Each scene shows the same named points in several views. A view is turned or mirrored, and shifted as a whole, has a little noise and may leave points out.
In the rows, zero is written as 100.

Scene 1
View 1
z221: 85, 108, 96, 111, 86, 81, 104, 104, 97, 105, 90, 105, 92, 105, 109, 89, 103, 80, 103, 113, 93, 115, 93, 102, 110, 103, 90, 89, 110, 110, 120, 92, 104, 90, 71, 114, 102, 108, 80, 98, 106
z338: 102, 123, 94, 110, 75, 76, 102, 107, 101, 109, 82, 116, 87, 106, 109, 93, 107, 76, 106, 102, 84, 112, 80, 99, 112, 108, 76, 99, 133, 100, 116, 104, 99, 81, 88, 110, 104, 104, 105, 105, 91
z111: 92, 107, 86, 116, 92, 91, 113, 96, 97, 108, 92, 104, 90, 100, 109, 82, 104, 79, 108, 112, 92, 112, 93, 97, 109, 97, 92, 88, 104, 117, 117, 93, 105, 92, 73, 110, 114, 104, 79, 96, 111
z423: 124, 119, 86, 115, 90, 108, 107, 73, 109, 112, 83, 96, 95, 83, 114, 58, 92, 71, 117, 118, 87, 81, 116, 85, 98, 103, 114, 110, 104, 142, 125, 100, 102, 100, 116, 75, 116, 98, 80, 86, 108
z764: 114, 124, 97, 113, 85, 91, 105, 85, 102, 111, 88, 108, 86, 81, 114, 73, 90, 72, 109, 116, 88, 107, 98, 96, 99, 107, 88, 105, 117, 122, 122, 104, 96, 99, 101, 81, 106, 104, 91, 92, 96
z178: 123, 113, 89, 121, 105, 112, 106, 83, 92, 98, 75, 89, 103, 92, 121, 65, 87, 70, 107, 114, 107, 102, 119, 74, 106, 110, 100, 95, 100, 153, 122, 98, 94, 102, 113, 64, 114, 99, 67, 93, 110
z154: 100, 123, 91, 119, 96, 77, 80, 128, 107, 106, 87, 103, 96, 118, 102, 87, 98, 90, 107, 108, 108, 116, 83, 100, 101, 101, 84, 78, 113, 116, 106, 98, 120, 90, 72, 105, 104, 103, 76, 98, 105
z829: 109, 129, 98, 98, 75, 90, 92, 101, 108, 113, 82, 105, 90, 99, 107, 82, 96, 77, 106, 113, 89, 99, 98, 105, 96, 103, 100, 95, 115, 115, 124, 95, 111, 89, 95, 94, 93, 102, 79, 95, 101
z738: 94, 104, 111, 112, 84, 81, 94, 110, 98, 89, 64, 88, 108, 119, 121, 105, 102, 87, 99, 95, 95, 108, 99, 92, 126, 115, 91, 84, 123, 110, 122, 85, 107, 83, 91, 103, 94, 104, 78, 119, 87
z662: 91, 102, 100, 128, 91, 72, 91, 108, 115, 102, 84, 94, 102, 111, 112, 91, 104, 94, 116, 104, 89, 96, 89, 95, 117, 103, 96, 94, 120, 109, 112, 93, 118, 89, 79, 117, 112, 106, 91, 107, 93
z804: 78, 93, 105, 127, 84, 63, 93, 116, 118, 101, 82, 90, 101, 119, 110, 110, 111, 106, 115, 93, 81, 97, 73, 103, 127, 98, 92, 85, 125, 87, 111, 84, 131, 81, 63, 137, 112, 105, 94, 122, 82
z573: 82, 122, 94, 93, 78, 82, 99, 110, 90, 111, 98, 118, 83, 104, 102, 80, 102, 69, 96, 127, 98, 124, 101, 113, 94, 103, 94, 88, 104, 115, 125, 93, 97, 91, 66, 114, 87, 112, 70, 83, 123
z64: 91, 106, 78, 127, 97, 79, 104, 103, 98, 107, 99, 113, 93, 107, 107, 67, 107, 74, 114, 119, 97, 108, 99, 89, 109, 102, 94, 102, 108, 129, 111, 105, 94, 93, 78, 114, 120, 110, 91, 84, 121
z870: 90, 113, 109, 106, 78, 79, 102, 100, 101, 106, 86, 104, 87, 93, 112, 97, 96, 83, 100, 110, 85, 116, 87, 110, 107, 105, 85, 89, 118, 100, 123, 90, 108, 91, 75, 106, 94, 108, 83, 104, 89
z442: 107, 104, 97, 123, 94, 93, 96, 88, 118, 105, 81, 85, 103, 97, 115, 75, 95, 89, 119, 110, 87, 80, 107, 89, 109, 101, 114, 100, 108, 127, 119, 91, 119, 96, 98, 94, 116, 101, 79, 100, 98
z709: 112, 111, 100, 107, 89, 107, 116, 77, 86, 98, 73, 94, 97, 88, 125, 79, 90, 66, 98, 113, 95, 110, 117, 86, 111, 113, 96, 94, 106, 135, 132, 92, 87, 98, 107, 74, 100, 103, 70, 99, 102
z283: 105, 106, 113, 106, 75, 92, 115, 81, 88, 92, 63, 95, 100, 94, 130, 97, 96, 70, 97, 101, 82, 108, 109, 87, 127, 121, 89, 101, 126, 114, 135, 90, 83, 88, 112, 86, 93, 105, 89, 116, 82
z963: 94, 107, 76, 132, 100, 79, 103, 103, 105, 111, 102, 112, 91, 104, 105, 65, 106, 79, 119, 117, 96, 104, 92, 90, 105, 98, 93, 101, 107, 126, 107, 107, 103, 94, 76, 114, 126, 108, 94, 84, 118
z923: 103, 120, 93, 98, 74, 91, 113, 101, 87, 103, 71, 108, 92, 110, 115, 98, 107, 70, 96, 99, 88, 119, 89, 96, 116, 110, 80, 88, 123, 107, 124, 94, 93, 78, 92, 101, 97, 100, 88, 111, 97
z188: 115, 119, 104, 122, 89, 83, 99, 100, 97, 98, 71, 100, 97, 98, 121, 92, 92, 78, 104, 98, 95, 115, 91, 86, 117, 117, 72, 95, 130, 116, 117, 103, 95, 91, 106, 81, 104, 103, 96, 112, 81
z888: 99, 127, 114, 91, 73, 86, 86, 103, 104, 108, 83, 102, 92, 96, 109, 85, 90, 79, 98, 120, 92, 106, 108, 112, 94, 110, 103, 93, 113, 115, 131, 89, 109, 95, 90, 92, 79, 109, 68, 94, 100
z65: 104, 117, 112, 104, 79, 91, 105, 87, 100, 105, 79, 97, 89, 84, 118, 92, 89, 79, 100, 111, 85, 110, 98, 104, 106, 108, 89, 92, 117, 109, 129, 89, 104, 97, 92, 86, 93, 104, 78, 105, 85
z207: 123, 113, 91, 127, 98, 104, 119, 72, 101, 109, 83, 97, 90, 76, 120, 73, 88, 75, 114, 108, 88, 103, 96, 82, 108, 103, 87, 101, 111, 129, 118, 103, 99, 102, 106, 73, 124, 98, 91, 100, 91
z811: 93, 118, 98, 91, 81, 98, 106, 100, 93, 109, 85, 101, 88, 99, 108, 91, 97, 76, 95, 116, 94, 118, 99, 111, 99, 99, 98, 77, 100, 114, 129, 82, 110, 91, 73, 101, 90, 102, 58, 97, 111
z147: 77, 99, 89, 111, 92, 87, 108, 102, 104, 110, 98, 98, 91, 106, 104, 87, 106, 88, 108, 116, 91, 108, 93, 109, 105, 89, 105, 81, 94, 111, 118, 82, 121, 92, 53, 126, 109, 105, 65, 94, 117
z597: 100, 116, 88, 116, 94, 90, 112, 92, 90, 109, 95, 113, 85, 90, 111, 73, 95, 69, 104, 120, 98, 121, 98, 94, 101, 105, 83, 95, 107, 127, 118, 104, 91, 99, 82, 95, 110, 108, 83, 87, 112
View 2
z207: 117, 88, 94, 107, 117, 109, 106, 104, 102, 101, 92, 123, 90, 105, 106, 96, 125, 69, 136, 73, 74, 97, 101, 90, 108, 122, 100, 120, 99, 93, 81, 89, 78, 80, 105, 104, 106, 102, 112, 107, 125
z221: 89, 77, 107, 109, 93, 92, 122, 116, 113, 114, 109, 92, 84, 88, 116, 96, 91, 93, 125, 82, 105, 105, 104, 99, 113, 111, 97, 103, 88, 85, 111, 107, 108, 92, 103, 98, 107, 91, 113, 88, 113
z811: 94, 80, 110, 112, 86, 98, 122, 126, 119, 103, 111, 89, 98, 87, 107, 96, 92, 92, 124, 74, 100, 103, 100, 101, 116, 124, 122, 104, 98, 79, 118, 109, 108, 93, 110, 111, 99, 94, 97, 97, 95
z111: 94, 77, 105, 112, 100, 98, 122, 112, 110, 117, 99, 92, 85, 90, 110, 100, 100, 87, 126, 72, 102, 103, 106, 101, 112, 118, 97, 106, 97, 89, 110, 100, 100, 87, 100, 99, 103, 95, 111, 86, 121
z764: 103, 92, 100, 109, 104, 102, 102, 111, 112, 102, 99, 125, 82, 93, 114, 89, 115, 75, 131, 77, 79, 98, 97, 92, 113, 121, 110, 108, 97, 82, 80, 103, 93, 86, 107, 95, 113, 91, 108, 103, 115
z870: 95, 87, 107, 102, 94, 95, 112, 125, 118, 99, 113, 103, 84, 86, 118, 91, 89, 88, 122, 96, 101, 104, 95, 96, 115, 110, 94, 109, 80, 87, 109, 112, 115, 95, 104, 109, 111, 90, 110, 95, 110
z283: 108, 78, 97, 104, 105, 96, 112, 110, 105, 93, 134, 124, 98, 102, 126, 101, 99, 89, 127, 98, 77, 99, 94, 89, 109, 110, 80, 120, 86, 66, 86, 97, 83, 89, 130, 119, 102, 91, 126, 122, 101
z829: 95, 96, 111, 110, 98, 99, 106, 120, 126, 101, 104, 106, 91, 91, 117, 95, 106, 86, 130, 86, 98, 98, 94, 101, 115, 121, 112, 99, 107, 74, 90, 111, 110, 90, 106, 92, 106, 93, 104, 107, 101
z709: 111, 76, 97, 114, 101, 102, 118, 108, 100, 103, 116, 114, 103, 104, 109, 98, 111, 83, 132, 69, 72, 101, 102, 88, 109, 123, 113, 113, 99, 71, 86, 92, 74, 85, 125, 109, 98, 96, 110, 117, 98
z423: 115, 95, 101, 120, 116, 109, 109, 112, 115, 120, 85, 116, 98, 106, 109, 106, 129, 72, 132, 63, 75, 100, 100, 91, 108, 134, 113, 102, 119, 71, 66, 90, 78, 77, 105, 87, 103, 99, 101, 123, 109
z147: 93, 78, 113, 115, 94, 96, 134, 128, 119, 130, 93, 69, 90, 88, 107, 105, 89, 93, 119, 74, 117, 112, 107, 102, 111, 120, 99, 98, 93, 92, 126, 103, 115, 90, 90, 100, 102, 95, 100, 85, 114
z338: 83, 86, 106, 100, 101, 91, 101, 105, 119, 94, 117, 115, 73, 85, 129, 92, 97, 90, 130, 100, 104, 90, 95, 106, 116, 105, 80, 110, 94, 82, 98, 113, 112, 91, 108, 95, 110, 88, 129, 89, 123
z154: 88, 85, 116, 103, 91, 89, 120, 107, 114, 99, 102, 83, 90, 95, 109, 87, 101, 94, 147, 93, 119, 100, 108, 109, 114, 98, 111, 98, 99, 99, 104, 111, 120, 93, 93, 74, 109, 100, 112, 84, 111
z178: 117, 77, 98, 116, 106, 104, 123, 98, 94, 108, 100, 107, 110, 116, 101, 98, 128, 79, 148, 63, 73, 102, 110, 89, 106, 121, 125, 108, 112, 80, 73, 84, 67, 80, 116, 87, 99, 105, 108, 118, 101
z188: 103, 84, 101, 97, 105, 94, 106, 98, 102, 83, 120, 121, 91, 102, 120, 87, 109, 85, 145, 102, 89, 94, 99, 96, 111, 98, 91, 118, 90, 89, 83, 102, 95, 90, 115, 96, 111, 97, 127, 105, 114
z923: 88, 76, 104, 104, 97, 94, 109, 105, 114, 87, 127, 110, 89, 88, 124, 97, 97, 95, 131, 90, 99, 88, 97, 108, 115, 112, 90, 116, 101, 74, 106, 109, 100, 90, 121, 110, 98, 93, 126, 96, 110
z573: 78, 75, 110, 118, 78, 90, 118, 120, 116, 118, 110, 93, 79, 75, 114, 88, 86, 93, 120, 64, 100, 106, 103, 99, 119, 122, 124, 90, 95, 73, 113, 116, 111, 95, 107, 92, 108, 81, 101, 80, 103
z804: 95, 89, 116, 95, 110, 89, 127, 123, 125, 113, 107, 76, 86, 97, 124, 106, 84, 99, 126, 125, 135, 107, 100, 106, 108, 90, 49, 109, 78, 102, 117, 106, 131, 92, 86, 98, 109, 100, 127, 94, 124
z662: 99, 88, 111, 104, 109, 91, 123, 115, 117, 117, 102, 88, 89, 101, 119, 102, 98, 92, 133, 105, 116, 108, 103, 100, 108, 98, 73, 103, 88, 93, 96, 101, 113, 88, 92, 86, 111, 97, 121, 100, 119
z442: 115, 95, 108, 112, 117, 102, 122, 120, 118, 122, 90, 94, 101, 111, 111, 109, 115, 82, 133, 90, 98, 109, 102, 93, 105, 115, 90, 103, 103, 84, 79, 92, 96, 82, 95, 87, 105, 103, 108, 121, 109
z738: 101, 77, 110, 100, 100, 88, 126, 111, 110, 95, 131, 92, 105, 106, 122, 100, 92, 101, 138, 113, 108, 102, 102, 99, 108, 94, 80, 111, 88, 80, 99, 102, 105, 93, 115, 101, 101, 99, 127, 112, 98
z963: 90, 78, 104, 115, 104, 95, 119, 102, 107, 133, 84, 95, 72, 92, 111, 97, 109, 83, 132, 66, 103, 104, 110, 100, 111, 114, 95, 96, 103, 94, 93, 97, 99, 83, 88, 72, 112, 92, 116, 79, 134
z888: 97, 94, 112, 111, 88, 95, 112, 130, 125, 103, 113, 105, 97, 89, 116, 90, 95, 89, 126, 89, 94, 107, 94, 93, 115, 118, 123, 94, 94, 69, 91, 115, 113, 96, 110, 95, 110, 88, 97, 112, 87
z65: 107, 91, 104, 103, 99, 101, 110, 125, 116, 93, 113, 114, 94, 94, 114, 91, 99, 82, 126, 93, 87, 103, 93, 91, 113, 116, 104, 114, 85, 82, 97, 107, 103, 92, 111, 113, 108, 93, 105, 111, 102
View 3
z804: 104, 104, 100, 116, 102, 62, 107, 95, 133, 132, 77, 114, 139, 134, 110, 69, 99, 129, 83, 74, 72, 74, 119, 100, 88, 112, 123, 108, 120, 121, 109, 65, 106, 85, 89, 84, 69, 64, 94, 84, 96
z147: 79, 87, 101, 97, 111, 88, 114, 110, 118, 129, 96, 112, 105, 123, 114, 91, 97, 126, 90, 65, 72, 92, 96, 99, 110, 126, 116, 101, 109, 106, 94, 60, 126, 108, 86, 105, 92, 89, 100, 109, 101
z573: 74, 86, 104, 94, 109, 93, 106, 120, 122, 124, 86, 119, 84, 114, 112, 108, 86, 125, 112, 71, 83, 98, 92, 112, 110, 108, 89, 98, 102, 113, 108, 79, 129, 109, 119, 111, 96, 100, 106, 123, 104
z178: 97, 96, 95, 103, 112, 129, 104, 97, 75, 116, 110, 102, 94, 108, 87, 92, 130, 109, 108, 113, 116, 74, 96, 126, 109, 133, 110, 105, 109, 98, 95, 119, 92, 106, 97, 123, 121, 114, 108, 125, 109
z283: 112, 115, 89, 124, 97, 95, 93, 101, 112, 121, 95, 99, 123, 103, 112, 84, 113, 104, 129, 106, 95, 68, 116, 132, 104, 91, 115, 119, 115, 125, 121, 116, 90, 93, 106, 121, 103, 100, 112, 128, 103
z923: 95, 95, 91, 130, 102, 86, 101, 101, 123, 116, 89, 123, 116, 108, 109, 86, 97, 106, 118, 92, 88, 77, 102, 132, 108, 98, 91, 111, 117, 120, 109, 99, 102, 96, 111, 112, 94, 81, 104, 120, 103
z221: 89, 96, 99, 104, 105, 92, 107, 105, 119, 127, 85, 114, 105, 119, 112, 94, 96, 122, 107, 79, 82, 86, 103, 113, 105, 111, 106, 102, 113, 113, 106, 82, 116, 102, 103, 107, 90, 86, 103, 111, 105
z709: 97, 100, 90, 111, 105, 115, 101, 106, 95, 119, 108, 99, 102, 100, 104, 95, 117, 105, 120, 104, 101, 76, 102, 128, 114, 113, 111, 112, 108, 110, 105, 117, 97, 105, 100, 127, 115, 113, 112, 133, 106
z597: 93, 91, 97, 99, 107, 115, 108, 98, 103, 133, 87, 117, 85, 118, 112, 108, 98, 111, 119, 88, 98, 86, 101, 121, 113, 123, 102, 102, 112, 101, 99, 99, 113, 106, 111, 117, 102, 89, 108, 121, 114
z662: 105, 103, 105, 104, 107, 83, 104, 95, 114, 131, 82, 111, 118, 132, 103, 78, 108, 126, 92, 85, 90, 75, 113, 107, 90, 120, 117, 104, 115, 113, 106, 80, 104, 90, 98, 93, 87, 80, 100, 98, 101
z811: 76, 83, 93, 112, 108, 91, 113, 124, 119, 122, 104, 111, 102, 102, 106, 99, 94, 116, 101, 77, 77, 90, 97, 110, 115, 115, 98, 107, 101, 114, 104, 90, 115, 106, 103, 114, 97, 105, 105, 122, 97
z764: 110, 92, 94, 106, 108, 105, 104, 102, 103, 141, 91, 111, 91, 119, 107, 102, 100, 104, 116, 94, 106, 75, 113, 124, 105, 130, 103, 112, 102, 103, 108, 114, 99, 93, 119, 112, 107, 95, 111, 129, 104
z207: 116, 93, 88, 112, 108, 119, 108, 90, 90, 142, 100, 108, 100, 119, 107, 97, 114, 95, 115, 101, 108, 69, 116, 126, 112, 141, 118, 116, 111, 95, 98, 120, 90, 95, 99, 119, 111, 88, 110, 125, 109
z738: 95, 110, 96, 122, 99, 83, 100, 104, 117, 110, 90, 104, 131, 109, 97, 76, 113, 124, 100, 99, 85, 73, 109, 117, 95, 94, 108, 107, 118, 127, 114, 98, 95, 93, 99, 102, 85, 94, 100, 100, 100
z829: 99, 86, 99, 110, 112, 84, 104, 116, 113, 130, 96, 114, 100, 116, 96, 92, 98, 112, 99, 88, 97, 79, 105, 118, 100, 125, 93, 111, 96, 112, 111, 98, 104, 91, 118, 104, 104, 101, 106, 128, 94
z888: 92, 92, 99, 103, 109, 84, 102, 130, 116, 128, 98, 102, 99, 107, 97, 99, 97, 121, 101, 86, 91, 84, 106, 110, 99, 114, 95, 109, 90, 118, 119, 101, 107, 94, 122, 106, 98, 118, 107, 127, 91
z64: 96, 96, 110, 88, 114, 107, 101, 86, 102, 127, 78, 124, 88, 135, 110, 95, 105, 122, 112, 83, 101, 86, 95, 119, 102, 126, 106, 96, 117, 101, 95, 76, 119, 107, 103, 107, 105, 81, 105, 115, 114
z188: 110, 103, 91, 123, 98, 101, 103, 93, 107, 127, 83, 112, 114, 113, 99, 91, 107, 109, 115, 106, 103, 68, 117, 128, 98, 110, 101, 110, 117, 114, 112, 123, 85, 87, 116, 106, 89, 83, 104, 105, 108
z65: 102, 95, 88, 117, 102, 92, 107, 116, 115, 136, 99, 101, 110, 106, 109, 98, 99, 108, 111, 90, 88, 76, 118, 115, 107, 115, 109, 117, 101, 114, 116, 112, 97, 91, 110, 113, 94, 101, 109, 122, 98
View 4
z178: 99, 97, 89, 145, 93, 99, 102, 131, 86, 122, 90, 111, 106, 110, 89, 143, 79, 96, 104, 119, 81, 115, 96, 82, 108, 112, 125, 107, 106, 101, 101, 121, 90, 99, 86, 79, 90, 112, 87, 77, 52
z64: 91, 87, 102, 126, 81, 88, 73, 106, 105, 90, 110, 100, 101, 117, 91, 103, 85, 110, 115, 116, 99, 113, 92, 101, 117, 108, 92, 91, 115, 102, 114, 115, 95, 95, 94, 89, 71, 77, 90, 71, 80
z738: 108, 98, 94, 111, 83, 94, 92, 133, 93, 111, 90, 121, 106, 94, 90, 110, 112, 109, 117, 109, 89, 117, 109, 87, 81, 129, 97, 107, 113, 99, 113, 99, 122, 123, 113, 85, 85, 80, 122, 102, 106
z423: 103, 79, 81, 139, 91, 100, 84, 118, 89, 114, 82, 101, 107, 116, 84, 136, 75, 86, 92, 116, 89, 120, 89, 72, 110, 90, 118, 95, 90, 96, 92, 111, 77, 105, 87, 97, 93, 101, 89, 72, 56
z283: 118, 96, 102, 104, 94, 98, 91, 140, 100, 128, 67, 107, 110, 97, 90, 129, 96, 113, 105, 123, 86, 128, 102, 68, 93, 120, 113, 92, 104, 91, 102, 107, 121, 126, 111, 93, 89, 98, 98, 96, 106
z207: 101, 100, 93, 114, 87, 98, 77, 130, 96, 113, 84, 92, 91, 113, 84, 125, 86, 94, 95, 134, 86, 119, 81, 74, 110, 113, 128, 87, 101, 98, 92, 117, 92, 99, 97, 94, 91, 106, 100, 83, 60
z811: 88, 92, 114, 111, 88, 95, 101, 112, 93, 121, 107, 113, 98, 118, 101, 112, 75, 92, 97, 103, 88, 105, 103, 87, 87, 111, 110, 108, 91, 106, 129, 93, 88, 107, 103, 82, 69, 75, 111, 93, 111
z154: 83, 93, 99, 112, 70, 97, 81, 111, 90, 99, 119, 107, 94, 105, 93, 96, 105, 91, 117, 100, 91, 106, 102, 105, 93, 119, 93, 107, 118, 110, 131, 107, 93, 101, 101, 81, 81, 80, 137, 79, 91
z888: 96, 78, 110, 116, 79, 104, 96, 116, 87, 131, 88, 102, 109, 110, 99, 114, 81, 85, 100, 92, 93, 113, 110, 78, 93, 103, 98, 105, 96, 106, 129, 96, 86, 118, 108, 89, 95, 81, 116, 83, 108
z963: 88, 88, 98, 124, 76, 88, 66, 104, 102, 84, 113, 96, 95, 120, 89, 97, 88, 104, 113, 118, 100, 110, 88, 101, 117, 107, 93, 90, 113, 103, 110, 114, 90, 92, 94, 92, 74, 75, 98, 71, 72
z573: 84, 81, 128, 112, 82, 93, 93, 99, 101, 115, 111, 101, 104, 120, 104, 102, 70, 98, 107, 98, 96, 107, 105, 96, 103, 106, 93, 99, 102, 107, 142, 101, 86, 104, 101, 83, 67, 71, 99, 76, 118
z442: 104, 87, 77, 136, 80, 95, 81, 123, 85, 102, 90, 109, 101, 112, 84, 113, 95, 92, 102, 111, 95, 112, 93, 79, 97, 106, 103, 103, 95, 99, 91, 98, 92, 110, 100, 97, 97, 77, 109, 91, 63
z111: 91, 95, 104, 114, 84, 89, 81, 112, 101, 99, 110, 106, 93, 118, 93, 103, 84, 103, 105, 118, 93, 108, 91, 93, 101, 114, 106, 96, 102, 103, 113, 102, 96, 99, 100, 88, 68, 73, 103, 88, 91
z829: 95, 79, 98, 111, 81, 102, 84, 112, 91, 116, 92, 103, 104, 107, 93, 115, 88, 86, 99, 102, 89, 116, 100, 80, 93, 99, 103, 98, 96, 101, 121, 100, 85, 114, 100, 94, 87, 86, 119, 77, 98
z597: 89, 94, 116, 114, 84, 95, 83, 114, 103, 112, 102, 94, 97, 118, 96, 113, 76, 102, 105, 120, 92, 113, 91, 90, 114, 112, 110, 90, 108, 104, 121, 117, 90, 96, 97, 85, 76, 92, 93, 74, 87
z662: 101, 92, 89, 116, 72, 91, 71, 120, 94, 91, 100, 107, 97, 106, 87, 91, 111, 104, 115, 110, 100, 112, 97, 92, 94, 119, 87, 99, 110, 101, 105, 97, 108, 112, 110, 96, 89, 65, 123, 95, 88
z804: 103, 96, 88, 97, 67, 85, 64, 119, 97, 80, 106, 113, 89, 103, 86, 72, 125, 107, 117, 112, 102, 107, 97, 94, 80, 128, 81, 99, 108, 101, 105, 83, 121, 118, 122, 100, 82, 44, 141, 111, 107
z188: 105, 99, 98, 99, 81, 101, 79, 135, 96, 117, 82, 98, 100, 92, 88, 118, 109, 102, 111, 122, 86, 125, 98, 82, 98, 125, 111, 91, 120, 98, 111, 118, 112, 114, 107, 89, 94, 107, 121, 82, 90
z870: 96, 93, 115, 94, 77, 96, 81, 119, 97, 115, 95, 98, 95, 110, 96, 98, 92, 97, 102, 111, 95, 112, 98, 82, 93, 119, 101, 93, 101, 104, 122, 96, 101, 112, 116, 93, 84, 73, 121, 95, 114
z709: 105, 96, 103, 126, 97, 98, 102, 132, 94, 131, 81, 109, 107, 110, 93, 138, 76, 102, 99, 120, 83, 119, 99, 74, 100, 114, 123, 100, 98, 97, 106, 111, 99, 110, 97, 84, 83, 103, 87, 88, 83
z338: 99, 88, 103, 85, 79, 97, 64, 113, 107, 100, 94, 97, 99, 97, 90, 101, 106, 103, 110, 117, 91, 124, 95, 87, 96, 111, 97, 82, 112, 96, 121, 109, 107, 115, 107, 98, 76, 87, 123, 75, 113
z221: 93, 93, 111, 109, 80, 90, 83, 113, 101, 104, 106, 106, 98, 114, 96, 99, 89, 105, 110, 111, 96, 109, 99, 93, 98, 117, 96, 98, 105, 104, 121, 100, 101, 106, 107, 88, 73, 69, 108, 90, 106

In a view up to two points have been moved. Name them for each view, in the order of its rows, or write -.
view 1 => -
view 2 => z338
view 3 => -
view 4 => -
